Each row is a point on a tangle of strands that fork and nearly touch. The rows are in no order.
(in the rows, 128 means zero)
Points whose rows are less than 88.7 apart are linked; no others are. Some points are linked to none.
vud: [118 109 145 159 125 144 107 133 195 126 164  91 111 110 144 131 187 142
 132 137  92 118 155 158]
kuraz: [179 106 114 106 132  73 103 148  84 128 115 161 121 134 190 125  74 148
 133 159  98 133 123  40]
vuse: [143  82 158 161 103 107  95  59 121 108 192 154 132 125 170 113 160 159
 127 110  98 133 119 123]
Ralo: [149 101  86 191 139 141 115 124 122 159  81 116 102 177  82 182 108 124
 127 135  95 122 139  90]
rekor: [175  80 148 150 143 100  82 107  99 127 169 177 151 131 138  95  84 163
 154 158 118 113 140  82]
Las: [140 114  84 152 123 109 115 107 119 169  81 103  88 191 103 189 120 150
 113 105  92 157  93 100]
Lav: [118 132  80 111 117 138 139  90 107 160  78 110 105 173 154 208 118 143
  90  83 104 184  88  82]
zabu: [ 88 124 179  91 104 104 157  75 116  99 158 115 169  63 123  93 160 108
 140  95 165 122 119 153]
gak: [107 152  96 148 104 176 140 147 150 121 107 143 110 160 131 147 150 119
  98 175  97 159 162 170]
sem: [149 119 141 135 108  73  94 150  97 168 137 106 144 157 137 112 109 158
 142 106 140 103  80  83]
nogu: [124 113  99 150 127 104 104 125 110 161 104 108  99 185 124 167 116 167
 124 105 100 124  99  94]
Pelib: [121 195 115 143 155 126 130 193 123 140 115 150 148 158  84 127  80 124
 109 178 141 145 139 179]
leka: [110 116 169 114  83 117 146  88 111  92 164 142 148 100 141  92 162 119
 137  90 154 125 109 142]
sige: [150 103 163 146  83 139 137 125 166  99 139 132 118 110 103  90 182 119
 126  88 129 120 112 121]
Faz: [149 137 139 140  86  89  98 146 102 155 121  94 127 168 129 121 130 137
 119  99 131 123  56  91]
Vegis: [152 168 142 144 112 131 131 151  90  96 134 198 121 157 109  91 103 111
 100 154 145 165 104 141]
Guk: [129 145 116 157  99 168 136 137 148 104 136 186 101 154 148 126 157 127
 106 171  98 163 162 168]
Bafig: [ 92 103  84 184 148 172 159 107 159 151 112 113 102 144 106 203 147 135
 115 108 101 123 169 111]
tonas: [127 149 171  78 146 119 169  94 212 116 116 128 114  12 117  76 176 115
 146 106 123 133 175 153]
Tuk: [115 126  66  92 176 141 162 136 101 137  87 148 127 156 168 172  81 149
 142 105 138 115 133  90]
giv: [153  88 146 159 148 125  90 153 137 152 155 118 165 135  93 101  94 151
 160 150 134  87 136 109]
kir: [130 136  69 104 142 104  97 141  59 145  95 151 104 178 176 150 115 132
 134 131 126 120 111 102]
logev: [ 68 159 101 114 145 187 157 136 109 136 111 149 137 151 134 162  90 137
 117 169 123 157 165 153]
nom: [146  81 129 140 158 119  91 106  89 137 160 168 143 140 147 115  85 173
 155 160 113 117 158 105]
miz: [ 99  92 117 157 158 173 120 117 110 153 136 143 135 141 122 150  98 156
 141 154 111 120 175 118]
Sef: [ 92 123 126 168 142 142 113 132 201 144 143  60 103 109 125 168 180 151
 121 139  82 126 161 136]
zirig: [142 108 100 164 125 179 134  92 123 143  83 130  98 150 122 198 104 123
  88 131  69 183 125  66]
zofu: [109 193 140 151 169 115 125 167 146 122 168 129 115 107  68 102 144 109
 112 148 174 133 143 191]
Geko: [122 126 157 146 149 124 107 116 205 123 176  65 107  83 150 129 189 157
 132 120  98 113 136 150]
vato: [192  93  92 128 165 138 144 118 130 172  51 116 136 136 112 195  58 129
 121 125 105 173 109  50]
seri: [149 105 141 104 128  86 131 132  90 123 156 163 188 110 183  82  82 168
 166 175 142 114 134 113]
Zopa: [148 124 152 137 136 149 131 185 135 149 122 100 165 134  96 103  83 124
 150 182 138 102 121 112]
dani: [108 147 123 166 167 134 122 187 140 162 131 131 146 132  82 128  96 119
 135 202 147 112 181 157]
pef: [ 96 163  72 137 168 142 133 159 127 140  87 117  95 157  86 184 121 103
 138 163 133 104 172 167]
kuven: [104 191 146 132 131 114 171 153 175 113 152 136 119  54  51  83 168 100
  97 118 155 168 165 162]
zez: [147 145 170 102  81 157 177 143 211 103 101 172 112  85 117  85 166  97
 125  96 117 139 144 146]
voso: [132  65 169 110  92 106 151  32 183 101 138 132 167  48 110 100 173 126
 131  70 111 129 137 137]
bidis: [104  88 102 166 156 168 129 104 112 141 128 155 114 150 123 171 107 162
 127 127  97 128 161  90]
pozav: [111 120 108 172 129 146 127 147 216 142 114  88  96 120 143 173 191 130
 126 142  79 122 197 136]
desad: [123 110  74  91 172 142 160 131  92 132 104 179 120 141 171 148  72 161
 147 145 130 130 160  93]
fiko: [135 147 132  98  92 109 113 166  85 168 102  88 169 143 185 122 100 135
 127 132 130 123  77  91]
nupo: [108 177 139 130 175 108 123 130 152 122 176 121 103  70  61  86 157  99
 118 132 190 130 144 182]
git: [118 149 157 105 136 108 143 159 110 123 139 147 137 113  70  69 108 109
 146 114 193 112 112 149]
giluf: [122 158 154 124 159 107 131 151 121 131 167 157 147 102  59  72 107 114
 130 124 187 122 129 176]
Zigoz: [108  99  96 129 177 158 164 147 140 160  94 111 145 133 116 171  76 152
 153 134 126  97 162 103]
dozok: [153 153  92 127 101 141 110 142 115  89 106 173  85 187 146 128 152 107
 107 149 122 160 107 165]
sep: [ 79 135 113  93 133 124 131 155  99 168 113  77 149 145 171 162  96 165
 143 115 116 112 115 105]
rabe: [165 138 164 118 123 100 132 135  74 102 145 196 153 128 160  78  73 135
 138 178 142 136 116  93]
puz: [ 75 155 132 119 141 165 134 151 108 141 137 129 150 142 131 128  96 146
 131 180 121 133 149 163]
Vume: [124 122 132 183 105 156 125 152 207 131 133 137 120 130 152 130 180 121
 117 163 102 136 205 161]
Mirez: [124 152 137 152 144 146 122 158 231 132 124  92  96  97 166 147 191 122
 132 155  91 119 190 148]
pira: [106 149 155 107  97 115 129 130  62 126 146 152 173 133 201 111 108 145
 139 148 135 122 111 122]
posid: [121 161  79 152 133 146 134 150 180 130  70  64  83 140 110 204 174  77
 122 163  98 128 171 153]
Ginis: [109 193 147 137 129 121 152 167 161 111 153 146 113 100  66  96 164 101
 102 127 161 156 136 181]
tet: [113 157 153  99 104 114 145 142 101 104 136 149 120 124  89  79 139 100
 129  98 182 124  99 151]
sumib: [143 115 173 138 126 149 133 152 119 136 144 128 183 126 117  88  78 139
 147 174 131 112 121 110]
Nufat: [147 114 152 104 139 114 135  81 206 111 155 156 117  51 120  81 174 106
 123  86 141 115 171 194]
Sogob: [ 84 135  81 120 177 155 137 146 112 147 107 141 113 152 112 165  97 141
 146 153 134 107 167 155]
kufi: [140 124  89 160 190 155 181 110 133 142  96 137 132 154 128 207  79 132
 122  77 143 104 127  86]
pize: [137 143  81 148 123 189 134 128 135 148  59 109 122 158  99 189 121  79
 103 167 107 162 154 137]
Fabi: [160  97 153 114 134  68 103  80  94 128 176 166 203  96 159  82  94 140
 161 112 170  88 125 122]
Vimav: [132 153  78  89 127 113 106 162  71 138  82 133 122 186 170 137 105 118
 139 140 145 120 103 134]
gutul: [151 114 131 137 113 139 109 130 184 107 146 154  94 132 172 112 187 141
 137 107 100 120 138 170]
Zana: [118 141 174 129 146 129 122 145 138 129 161  94 142  88  76  86 125 105
 147 138 172  93 121 124]
kezig: [103  97 116 144 173 123  73 115 125 140 170 107 110 133 119 138 143 147
 143 131 128  90 156 166]
Sovir: [149 113  72 157 152 159 134 116 118 154  59 117 109 166  90 207 102 106
 123 118 106 127 131 105]
bugum: [114 122 161 128  93 118 126 111 118 100 167 125 135 121 166 105 178 134
 132  95 132 116 106 146]
nop: [153 143 135  93 100  97 127 174  88 145 117 119 174 130 180  93  96 135
 148 132 154 104  90  96]
gub: [148 139 130 127 106 164 116 147  96 130  94 120 134 169 127 121 106  99
 108 171 123 156  93 132]
larag: [148 163 120 121  89 135 129 135 111  82 137 190  92 164 152  96 158 115
 108 132 137 160 105 168]
mozu: [133 130 172  92 134 102 142  99 196 105 145  99 101  51 136  96 194 129
 153  65 124 111 122 135]
mimu: [118 153 142 145 149 132 118 150 171 107 162  97 101  95 106 105 184 104
 128 146 151 113 148 164]
ked: [163 138 171 128 100 121 130 120  74  93 140 184 136 130 138  80 100 111
 120 157 134 144 101  91]
virav: [138  84 160 152 106  95  96  37 103 111 197 141 178 113 169 112 141 147
 123  99 119 116 112 140]
dar: [123  86 145  78 112  78 133  43 160  96 155 136 132  57 124  94 178 115
 136  57 147 110 133 169]
difa: [112 187 148 116 145 101 181 125 197 118 138 130 107  18  63  79 178 103
 109 127 151 177 180 152]
popu: [100 114 106 152 112 156 143 115 148 154 109  93 103 159 129 189 136 164
 107 106  72 148 121 107]
Led: [169 146  88 118 173 171 162  89 119 142  61 123 149 154 136 225  79  95
 109  79 139 155 105  87]
Pir: [ 97 140  68 112 146 149 133 126 116 122  82 106  95 173 127 196 138 113
 126 119 112 117 127 147]
mepo: [134 140  71  91 173 163 172 121 129 153  60  99 150 150 145 216  74 114
 121  82 146 128 108 102]
gede: [130 115 174  91  88 133 180  97 186  99 120 179 133  65 111  82 171 115
 141  90 124 138 151 160]
ruze: [ 52 129 106 138 161 183 146 124 144 141 132  88 119 120 122 183 132 139
 123 137 109 120 178 136]
zil: [140  74 179 135 100 121 131  35 187 104 178 113 168  54 114 101 162 120
 118  78 119 118 136 144]
pem: [124 160 132 133 114 112 150 135 113  99 155 205 118 122  71  78 141 113
 114  96 164 159 125 178]
Per: [160 129 128  97 132 126 124 143  67 118 100 171 126 139 172 117  60 132
 124 192 106 155 129  85]
relap: [103 154  90  84 172 129 127 165 110 145  74  71 118 157 125 177 102 123
 151 139 136 103 120 134]
Sofe: [161 132  87  99 171 165 149 113  91 126  65 170 107 146 154 184  62 107
 107 147 116 166 134  72]
pupo: [154 105 103 152 139 137 114  95 103 141  88 140  79 162 122 189  87 134
  88 129  78 177 110  50]
muba: [166 114 114 116 134  86  89 131  73 139  94 151  93 148 166 158  72 134
 107 147  79 154 111  39]
vek: [124 136 115 119  66 117 117 132 132 117 123 103 105 164 196 147 177 151
 112  95  87 150  86 125]
tapi: [135 187 118 134 148 119 124 188 116 123 120 160 127 165  85 105  98 111
 118 154 164 135 115 176]
Bonu: [116 145 139 139 154 102 127  89 143 117 204 164 150  76  84  86 127 121
  87 111 163 141 159 223]
sim: [147 138 170 104 109 111 140 138 208 106 128 106  88  96 137 103 191 127
 140  59 113 108 109 123]
megil: [122 113 131 151 145 152 118 165 134 161 110  90 153 145  98 139  91 141
 145 172 110  96 136 107]
diza: [101 163 118  81  97 147 127 143  73 139  99 109 151 163 188 138 111 121
 118 151 124 149  99 131]
Namuz: [158 119 152 119 129  91 117 110  82 113 162 200 157 123 120  59  93 129
 156 127 180 112 122 122]
los: [ 76 123 105 131 172 143 106 139 116 138 142 113 111 139 122 149 125 139
 151 149 130 100 160 169]
rit: [ 81 168 140 143 143 143 136 146 122 130 175 147 154 128 117 118 109 143
 117 171 128 152 158 203]
lato: [113 106 140  87 138  93 123  63 152 113 157  95 114  39  57  79 171  97
 144  85 157 113 139 141]
Biza: [158  96 144 204 104 158  92 126 136 123 152 149 121 149  95 107 146 119
 120 156 110 122 144  99]
vuv: [133 142 163 153 102 149 134 153 127 114 140 149 132 132  86  87 134  97
 117 143 154 130 118 148]
posim: [113 101  99 150 129  95  87 125 113 149 143 115  93 179 124 155 142 173
 143 105 107 116 113 121]
feki: [150  99  78  85 168 119 171 136  99 116 104 179 113 117 186 158  60 154
 132 152 121 143 159  57]
mebat: [126  83 115 141 166 164 137 132 116 152 131 159 153 128 128 133  74 166
 148 176 115 125 178  99]
rupi: [115 137 135 119  89 125 119 137 135 101 140 107 110 146 182 124 178 138
 124  99 108 123  96 146]
Dazu: [ 95 134 153 105 140  96  96 116 111 124 179  85 130  99 149 107 161 126
 139 105 153  94 111 156]
kel: [149 131 146 152  74 179 141 149 186 106 122 139 123 134 163 123 166 126
 106 155  81 149 140 148]
maf: [ 90 119 161 154 141 123  95 123 147 152 178  54 132 113 115 139 145 163
 135 124 108 110 124 129]
febis: [ 95 117 156 142 126  84  85 117 128 165 181  67 139 133 129 128 132 179
 140  98 122 110 101 120]
tafes: [131 137 158 130 155 115 100 175 134 139 140  64 138 121  87 108 118 124
 152 140 157  77 102 119]
kibil: [128 115 152 141  68  70 105  86 120 123 177 137 132 122 177 118 186 165
 124  63 116 128  89 121]
digab: [138 127  80 144 124 177 151  94 161 147  60  89 117 157 112 228 143  96
  97  95  90 166 132 121]
Volaz: [131 117 148 107 119 111 133  83 170  92 168 165 115  84 132  83 179 116
 130  85 150 128 149 196]
tuse: [117 141 168 112  94  99 137 111  61 117 150 158 189 111 180  92 120 129
 138 127 156 108 105 110]
zaren: [109 129 187 119 118 131 146 101 173 107 169  81 134  48  96  91 175 108
 133 108 146 118 126 134]
nole: [163 111 103 139 130 115  83 111  83 128  95 148  77 174 145 166 102 130
  99 140  82 162 101  59]
Tiza: [137 175 122 122 107 132 137 170 149  99 116 142  95 146  94 102 166  81
 106 126 161 141 102 178]
Zases: [102 108 146  59 102  76 154  65 144  95 133 154 119  53 117  87 187 116
 146  70 149 125 137 172]
noru: [130 131  81 134 120 158 147  91 146 154  71  92 102 165 125 224 136 126
  93  82  92 183 102 108]
tif: [160 125 123 175 141 140 114 171 125 144 118 161 139 159  88 107  91 122
 136 185 138 114 150 129]
kunaz: [113 153 142 106  72 155 129 133  81 112 118 111 147 153 190 129 137 116
 109 145 109 157  89 126]
zavot: [105 129 112 126 112  88  89 132  76 135 155 125 121 155 179 127 152 149
 140  97 132 105 104 128]
Tugi: [147 104 168 155  92 135 132  93 106  90 162 184 134 115 112  80 146 115
 124 124 142 133 119 121]
vunet: [193  93  83 103 148 103 163 125 130 172  56 118 135 125 149 185  64 151
 114 120 121 176  96  35]
gavo: [ 97 138 143  68 100  88 164 102 128  94 134 153 107  74  97  85 179 108
 145  76 161 136 131 171]
nepem: [166  83 152 137 139  85  89  99 103 135 180 150 178 118 145  88  94 164
 164 127 150  98 123 107]
dela: [128 155 158  98  95 108 134 157  76 128 125 129 151 134 143  83 117 111
 132 120 170 109  84 115]
mar: [152 106 107  89 123  93 137 184 109 140 120 113 172 128 173 101  93 161
 166 160 141 106 115 102]
mipom: [131 124 154 170 110 131 142 101 157 120 181 179 150  83  76  79 146 102
 101 132 160 152 169 178]
nesol: [ 99 147 135  94 134  83  99 159  85 151 150  96 151 129 171 112 129 135
 157 113 158  80 107 130]
lup: [145  97 115 126 136  90 111 153 105 165 126 119 151 153 149 127  89 180
 154 130 119 114 112  76]
reri: [ 93 161 164 144 112 147 145 137 137 113 171 148 149 116 116 101 132 130
 110 158 137 151 141 194]
Deka: [ 87 130 178  82 108 119 171  84 155  95 154 110 137  41  97  89 171 105
 135 108 146 135 135 157]
Vin: [ 93 173 134  85 152  97 110 169  94 130 147 112 133 131 150 102 119 132
 155 133 174  98 117 164]
Romut: [143 125 111 149 102 152 119 133 151  90 135 176  90 161 165 129 174 136
 126 143  92 143 149 162]
Vefo: [165 146 167 119  85 163 161 164 217 109 102 129 112 101 141  99 174  98
 116 106 114 124 129 135]
zame: [157  76 109 132 163 106 103 160 137 150 145 123 155 138 117 107  87 173
 172 153 136  89 141 111]
Demu: [150 141 120 102 120 157 110 148 100 147  74  91 147 164 136 153 101 104
 117 155 117 154  88 120]
zinu: [146 146 101 118 109 142 104 124  75 107  99 166  94 184 166 139 118 113
 110 159 110 166 106 122]
Buzir: [203 114  68 107 162  99 183 117 144 159  70 124 140 123 166 205  72 138
 105  86 152 178  89  47]
zev: [ 87 123 114 146 153 140 113 141 141 144 124  66 105 142 108 175 147 150
 131 129 101 107 133 131]
gel: [105 111 146  88 134  96 130  60 131 114 164 126 143  49  49  76 135  97
 137 103 167 115 146 161]
baz: [124 115 117 125 130 129 115 109  63 120 121 162 108 151 177 149  92 143
 121 152  90 146 133  79]
lepad: [118 160 142 126 166 112 107 135 160 104 162  99  79  87  80  94 187 101
 131 125 174 105 136 163]
vudef: [106 101  99 158 151 115  79 123 127 129 153 114  88 160 122 142 169 153
 146 113 113 100 128 156]
muge: [134 122 163 144  92 146 143 131 160 100 145 139 120 102  76  81 168  94
 129 116 147 122 131 133]
fafes: [120 122 148 113 156 104 114 102 153 105 174  94  93  61  75  83 188 104
 140  94 169 104 129 135]
Dek: [150 112 132 201 120 152 104 153 130 149 128 146 134 157  85 115 122  99
 123 184 131 117 157 110]
Zoti: [122 105 148 144 130 126 108  90 130 105 190 137 132 108 113  94 156 121
 126 113 156 108 137 179]
mizo: [ 85 141 118 109 123  83 102 156  80 179 132  87 155 138 184 144 121 167
 145 101 125  96 104 106]
Zisez: [135  95 160  99 139  83 116  69 104 127 167 148 198  78 120  78  93 120
 153 102 188  85 126 144]
zukit: [109 120 170 102 139  97 124  96 106 123 180 133 179  85 112  78 111 119
 144 108 187 100 120 164]
Remuz: [114 140 158 134 104 145 121 151 116 112 143 109 135 138 120 102 144 112
 128 138 141 121 106 141]
Vofo: [117 142 171 103  94 105 153 102  70 106 143 184 179 101 133  77 115 114
 143 117 177 119 105 114]
peki: [153 122 126 141 132 111  99 167 119 163  99  78 134 171 103 137  95 140
 139 131 118 107  81  99]
Potub: [107 149  76  86 161 143 146 145 111 153  62  72 129 154 130 201  95 117
 137 107 135 112 116 119]
regik: [130 124 164 127  80 118 161  77 104  78 140 211 137 106 111  74 151 112
 126 111 147 156 118 134]
duki: [122 131  88 116 103 150 110 128 101 123  88 104 107 186 156 167 143 120
 112 130  99 154  99 126]
piti: [134  99 152 158 104 118  99  78  91  97 173 166 115 140 176 118 148 154
 123 134  91 143 121 106]
zubet: [129 112 159 137 120 104 101 127 127 122 159 102 125 123  82  92 154 118
 136  81 157  96  85 108]
Kip: [154 140  76 107 163 187 147  86  96 119  61 161 114 158 134 205  90  86
 100 130 125 178 129  98]
reti: [ 94 157 146 123 121 154 125 158 129 108 140  86 125 135 135 127 143 114
 123 151 130 126 115 164]
Lafu: [124 137  65 142 157 158 148 121 124 137  62 110 102 168  92 210 115  94
 128 117 121 116 147 138]
Mek: [132 169 156  95 148 115 170  99 214 128 124 125  99   6  83  66 183 105
 133 126 140 152 194 139]
bafaf: [155 135 152 167  90 170 140 159 213 125 121 161 119 128 164 111 170 114
 111 156  97 146 174 156]
gufen: [149 157 131 104 119 127 107 129  64 101 114 182 102 158 170 122  83 112
 106 184 111 173 116 108]
dube: [130 148 173 113  60 148 149 126  89  97 127 127 150 135 164  97 136 104
 108 132 127 149  76 117]
kivut: [144 111 146 128 121 119 116 120 181  98 168 147 100 104 148 100 195 128
 136  89 133 110 141 176]
fif: [141 162 135 123 103 142 153 160 187  89 137 179  96 125 137  97 175 118
 115 117 132 148 141 189]
Karig: [ 68 131  87 153 166 182 166 117 152 140 109  97 113 133 111 211 132 121
 118 109 112 111 167 126]
noli: [115 116 170 112  85 109 174  74  85  92 133 192 167  89  96  81 130 113
 139 114 159 149 116 119]
vemub: [ 72 122 121 166 133 178 137 134 147 148 141 110 130 122 120 153 138 126
 119 176 105 134 203 154]
Dobag: [105 112 110 144 173 146 123 163 135 167 115  90 138 139  99 164  94 148
 154 150 118  94 161 119]
piz: [147 125 108  90 125 130 120 167  91 157  82 100 158 156 162 135  81 137
 139 147 123 131  99  96]
goka: [ 75 155 133 105 107 147 130 143 118 107 140 107 126 146 169 133 145 135
 128 148 120 138 120 168]
pel: [154 122  92 174 150 182 159  82 127 150  81 137 113 154 115 216  99 112
  86 100 105 160 126  65]
rir: [133 147  86 114 163 132 144 186 125 150  84 133 137 159 103 144  75 128
 147 185 142 119 146 159]
goro: [182 100 106 128 132  93 110 164 124 178  75  90 140 171 116 146  76 160
 136 138 115 129  85  69]
dosof: [106 158  82 150 139 144 129 153 155 126  90  94  86 151  98 178 162  91
 128 164 112 116 170 171]
Tukul: [147 154 153 139 106 152 126 157  94 119 122 160 136 155 114  97  98 108
 111 168 140 146 105 137]
Fid: [152 108 170 140 112 117 110 138 118 131 152 123 158 124  83  77 114 121
 147 106 160  93  98  98]
rotiz: [205 128  87 109 179 140 176 102 130 153  64 123 156 133 154 221  68 122
 113  79 152 168  95  64]
Bar: [111 114 128 147 130 144 100 117 105 117 163 158 118 146 143 117 138 145
 137 148 123 125 142 158]
lefi: [133 186 121 134 117 137 125 180 120 113 111 140 110 164  88 115 130  88
 109 151 162 141 103 179]
Dez: [111 174 128 130 123 109 160 148 151 102 151 184 112  98  57  86 160 123
 103  85 152 164 139 188]
Mikar: [116 154 137 108 111 117 121 153 149  90 142  98  94 133 151 113 189 111
 130 105 139 113 100 158]
padiz: [163 123 143 142 111 126  97 160 108 137 105 105 128 164 109 110 116 111
 129 122 137 109  70 101]
Zusek: [129 132 111 138 110 138 105 145 130 136  95  78 105 174 123 165 148 127
 115 123  97 140  88 126]
dob: [126 164 138  96  97 117 114 169  94 127 113  91 140 148 142 108 129  97
 125 117 161 111  71 129]
ritu: [141 161 144 143 118 110 139 139  93  99 149 216 132 129  82  74 106 114
 118 126 162 156 118 144]
pemad: [128 157 148 138 158 137 118 141 222 121 150 109  98  75 159 118 196 122
 128 143 118 117 181 174]
vefu: [199  94  75 139 175 139 185 127 151 154  56 122 139 137 111 194  55 129
 126 111 130 134 121  67]
kur: [125 144  80 141 124 163 148 129 172 135  63  67  99 147 111 211 163  86
 114 132  83 142 152 143]
zipiv: [ 82 161 103 123 112 192 157 135 130 120 113 135 119 159 137 165 123 123
 106 174 100 168 154 172]
zuv: [144 138 154 125 163 122 123 107 219 118 172 124 104  49 146  91 187 115
 117 116 137 115 184 190]
Felor: [106 131 186 115 130 128 129 111 137 116 167  85 148  61  68  84 146 100
 139 112 165 108 118 120]
gebap: [133 129 172 122 132 104 115 106 204 109 178  76 114  72 158 115 193 150
 132  83 103 113 125 149]
zize: [119 138 152 137 137 101  91 161 127 125 140  71 108 136  90 117 153 120
 140 107 152  83  89 120]
gulep: [ 92 147 151  86 109  91 154 110  99 102 147 160 129  88  95  82 155 107
 135  84 185 126 120 169]
Toba: [135 130 137 103 144 109 125 166  98 129 147 150 160 136 139  86  90 150
 160 155 168 102 125 150]
Rep: [160 118  96 152 100 119  98 123 135 152  79  91  90 187 116 181 142 127
 102 109  80 172  75 115]
lofig: [106 104 116 151  98 159 129 115 140 125 132 113 107 158 155 156 149 161
 118 129  71 150 126 122]
zeg: [108 139 130 183 157 144 109 168 151 153 128  99 128 130  80 135 131 107
 130 184 145 101 175 142]
govu: [147  86  79 101 143  94 139 178 127 150 107 105 154 143 153 128  90 175
 162 149 133 105 122  94]
zapo: [134 135 139  96 114  96 135 143  74 135 142 160 182 122 207 107  83 164
 153 171 127 118 126 107]
kepul: [152 128 180 139  81 112 139 134 212 122 134  99 105 109 125 108 185 145
 125  66 103 126  90 113]
reven: [142 141 154 132  90 160 141 157 193 106 120 106 110 125 151 119 180 120
 116 124  94 129 124 149]
pilu: [181  81  71  92 151 120 168 146 122 144  73 122 141 129 158 159  63 154
 131 148 112 158 118  45]
dodu: [148  93 139 139 142 145 132 147 120 142 151 154 172 127 127  98  68 167
 158 190 123 117 159 114]
Mak: [132 160 119 132 164 128 144 207 140 151 117 136 158 142  88 118  72 137
 139 192 147 127 150 165]
Kelu: [102 157  84  78 107 140 117 133  67 150  83 108 138 165 195 168 118 124
 115 126 115 149 101 105]
mezu: [135 131  95 114  82 140 115 120 115 107 100 118  99 176 193 154 157 133
 104 122  78 165  99 123]
ref: [152 108  95 101 165 139 146 119  97 131  87 165 107 141 164 177  59 138
 107 139 102 153 136  42]
detom: [112 125 150  88 150  86 133  87 109 126 164 154 165  69  61  72  98 108
 141 102 194 115 140 169]
kizi: [ 99 110  95 176 126 143 144 116 185 158 108  93  84 149 106 203 157 157
 111 102  75 142 145 117]
lare: [164 100 161 180  98 135 104 100 114  98 159 166 113 139 114  95 143 126
 122 131 111 132 112  88]
tus: [155 121  90 122 156 152 136 163 116 147  77 141 135 160 113 142  72 125
 142 177 126 124 144 121]
Zupen: [173 105  94  86 135 108 134 154  95 129  87 145 137 137 185 132  69 148
 133 172 109 152 120  56]
muzi: [151  98 165 175 127 137  94 131 132 136 162 134 153 124  74  85 119 117
 142 130 151  91 128 110]
Riz: [108 112 184 149 129 130 104 106 154 125 189  67 152  89 111 112 152 136
 125 120 120 110 129 141]
puno: [ 96 119 155 130 130  62  81 105 113 145 192  74 141 110 145 122 153 159
 137  78 141  91 102 139]
sopo: [111 144  71  90 122 139 124 109  76 160  79 117 123 166 181 192 111 131
 102  92 111 164  97  82]
vubil: [111  90 110 173 122 159 114 104 118 136 142 140 107 153 139 156 143 158
 121 136  77 140 150 106]
Tusu: [112 108 103 138 151 146 145 131 126 170  87  94 132 162 107 187  80 158
 122 110 106 124 115  84]
rut: [152  98  78 145 172 162 170 144 139 159  66 123 144 141 103 182  64 131
 141 133 122 114 144  85]
Tutem: [126 109 146 144 109 110  98  87  65 110 151 159 104 145 180 140 106 159
 115 149  69 154 125  67]
gil: [125 120  94 176 162 172 169  95 137 149  94 131 118 159 116 214  89 134
 103  79 118 125 131  82]
Refon: [ 95 111 131 179 120 166 124 132 175 143 159 113 133 112 137 137 168 129
 115 179 108 133 206 160]
mit: [175 117 126 100 131  84 139 153  91 105 139 188 148 123 175  86  67 153
 149 197 130 135 137  94]
ralav: [141  89 183  94  88 123 167  66 182  93 124 162 150  65 136  92 174 128
 146  73 111 126 143 137]
zalef: [163 117  91 169 150 148 134 164 117 153  82 155 131 159  95 138  74 116
 134 199 127 131 167 115]
Tov: [112 137  64  89 151 151 147 111  86 143  76 134 119 167 173 194  93 126
 115  93 130 135 118  88]
sefi: [110 130 148 172 138 144 101 153 155 137 156  94 121 110  93 117 159 107
 124 165 138 106 160 154]
desuf: [117 169 105  88 136 102 113 183  86 131 118 143 133 167 148 115 106 125
 141 145 167 113 109 165]
bev: [131  90 179 154 115 132 113  72 182 116 195  93 162  65 115 102 167 125
 114 107 118 120 135 148]
baf: [157 100 110 199 125 144  98 148 123 154 100 125 109 176  83 148 125 118
 121 158 104 117 136  96]
Zepeg: [130 109 127 128 140 122 109 116  69 125 143 175 132 151 169 113  93 160
 144 157 114 125 142 106]
mim: [119 117 144 135 111  73 102 102  65 159 165 147 175 122 202 127 107 183
 145 126 105 115 123  73]
Leg: [143 112 168 152  72 131 128 126 166 107 147 102 121 134 132 105 176 137
 122  90  99 127  91 120]
Vofig: [ 83 163 151  98 159 105 105 145 108 113 168  89 123 110 140 106 152 124
 146 129 175  99 120 167]
pinuv: [133 163 133  96 108 126 151 157 168  82 117 131  77 118 121  96 189  94
 124  98 155 124 107 162]
losa: [132  82 146 130 118  80  96  31 115 114 194 123 172  87 137 100 138 124
 123  76 153 100 115 150]
kag: [126  84 152 112 113  98 117  47 126 107 180 131 155  75 104  94 152 110
 129  71 159 106 125 158]
Soz: [ 61 148 129  92 127 149 122 140  99 134 132  84 141 143 171 152 120 149
 135 138 117 120 124 146]

A fork is a point with three links. Follow the links from the first point to the second and name the forks in between, in order.
Zana, vek | rupi
pem, Zepeg | Ginis > lepad
sige, nop | vuv > Tukul
Pelib, Demu | Mak > lepad > Ginis > Tukul

A fork is a point with three links, a tip a point with one. Leave the first point through the second and follow the links. Name the first fork or tip that comes.
Pelib, tapi | rupi
kufi, gil | Zupen
Riz, maf | Vin
megil, Dobag | vunet
piti, vuse | giluf
muba, nole | kufi
Rep, Las | sopo

Follow the links from the first point to the second, and from the first to the third. Name the last point that the two ways share.
zirig, dodu, Potub | vunet
Zisez, rir, kepul | lepad
tonas, sem, gel | Ginis
gufen, Led, miz | vunet
Demu, zeg, detom | lepad
muba, dozok, Zopa | Zupen

Name the points in between on the shortest way along the links from the first point to the second, in order.
difa, dob | kuven > Ginis > Dez > pem > ritu > Vegis > Tukul > gub > Demu > piz > fiko > nop > dela
gufen, Zopa | Per > Zupen > pilu > vunet > vato > vefu > rut > Zigoz > Dobag > megil
bafaf, miz | Vume > Refon > vemub > ruze > Karig > Bafig > kizi > popu > lofig > vubil > bidis
padiz, sige | Faz > sem > lup > govu > mar > nop > fiko > piz > Demu > gub > Tukul > vuv > muge
zapo, Biza | pira > tuse > Vofo > noli > regik > Tugi > lare
muba, kufi | nole > pupo > zirig > pel > gil
